A landscape with many valleys, sampled at points; each row gives a point and its height.
A ball rolls from a point to the lowest of its 5 nearest points, and stops where none of them is lower. Distance is the straight distance between rows; heights are no part of it.
vere (h 136): 21; -20; 16; 5; 14; -4; 20; -15
nule (h 425): 5; 2; -59; 7; -4; 25; -36; -43
kizo (h 308): -7; 6; -60; -8; 0; 42; -42; 2
zop (h 207): -20; 7; -45; -22; 2; 37; -40; 60
vigef (h 254): -5; -20; -20; -4; -7; 19; -15; 19
nufit (h 172): -37; 12; -10; -16; -23; 9; -32; 87
zovi (h 284): 34; -6; -22; 12; 16; 7; 3; -73
Tugun (h 317): 21; -14; 33; 7; 14; -14; 34; -11
raso (h 382): 24; 12; -60; 31; -8; 20; -35; -71
vupa (h 183): -37; 19; -15; -21; -17; 13; -33; 97
zakon (h 219): -19; 31; -55; -40; 4; 35; -51; 94
Bena (h 448): 19; -6; 45; 11; 18; -20; 45; -6
rebo (h 446): -34; 8; 40; -15; -37; -35; -7; 49
muz (h 305): 1; -19; -30; -1; -3; 25; -20; -2
sefa (h 179): 19; 28; -75; 45; -14; 26; -48; -65
Puz (h 185): 11; 10; 60; 14; 22; -30; 56; -6
rozuv (h 217): 29; -15; 11; 6; 21; -2; 30; -36
bul (h 519): 13; -4; 47; 8; 13; -25; 40; 3
vepek (h 266): 36; -10; -8; 10; 22; 2; 19; -70
ros (h 237): -13; -7; -39; -10; -4; 35; -34; 25
vota (h 584): 17; 10; 50; 23; 46; -7; 81; -36
gasog (h 241): 15; -23; 7; 3; 3; 0; 10; -6
sog (h 591): 0; 15; 67; 4; 2; -42; 38; 8
nusod (h 186): -29; 5; -18; -15; -17; 20; -28; 74
Ralis (h 312): 38; 0; -31; 23; 12; 4; -2; -86
tobi (h 530): -32; 16; 65; -22; -27; -58; 8; 30
gosos (h 176): 11; 26; -78; 33; -12; 30; -47; -54
fur (h 388): 5; -12; -47; -1; -2; 24; -27; -30
bobi (h 391): -6; 16; -70; -2; -1; 39; -53; -17
Sorot (h 240): 33; -9; 16; 8; 34; -1; 40; -48
mozal (h 354): 17; -13; -39; 9; 1; 15; -20; -50
lelel (h 544): -43; 25; 76; -37; -21; -68; 20; 18
goza (h 565): -14; -1; 44; -1; -18; -35; 9; 32
vin (h 130): -34; 1; 10; -8; -33; -9; -16; 66
fize (h 200): -11; -15; 8; 1; -18; -3; -6; 36
pumum (h 497): -46; 17; 56; -32; -38; -56; -5; 40
Natu (h 508): 9; 15; 62; 16; 32; -23; 71; -18
foru (h 347): 25; -6; 39; 9; 25; -12; 46; -20
ber (h 642): 3; -6; 41; 3; -5; -27; 20; 17
Kor (h 353): 6; -23; -32; 0; 0; 21; -16; -23
rov (h 253): 37; -8; 9; 12; 38; 1; 43; -68
zun (h 492): -28; 9; 50; -14; -34; -43; 0; 40
vab (h 319): 20; -20; -16; 3; 10; 9; 1; -37
zodop (h 229): -15; -12; -3; -3; -18; 7; -13; 46
Radu (h 352): -7; 18; -74; -9; 4; 44; -52; 0
ved (h 204): -19; -8; -23; -10; -12; 22; -26; 50
bib (h 320): 16; -23; -13; 1; 5; 9; 0; -22
Dig (h 293): 27; -17; -20; 6; 11; 8; -2; -57
val (h 606): 15; 10; 40; 31; 57; 10; 98; -63
babaz (h 226): -14; 9; -52; -19; 2; 42; -44; 40
Tis (h 560): -18; 25; 79; -12; -3; -58; 40; 8
vov (h 43): -2; -19; 13; 1; -11; -1; -1; 24
Notu (h 273): 10; -25; -2; 0; 0; 6; -1; -1
devog (h 332): -46; 11; 29; -18; -41; -31; -18; 64

Where does a ball stop that starts at each point below?
mozal | vere
val | vere
zovi | vere
Ralis | vere
ved | vin
bib | vov
tobi | vin
zun | vin
pumum | vin

Call two points neighbours if one is among the 5 nearest of the other. Go from one point of each pair to the other, from neighbour to neighbour, staying as low as possible. Name the highest point that can't be avoided.
vere / gosos | mozal
vov / vere | gasog
vov / Puz | foru
vin / vov | fize
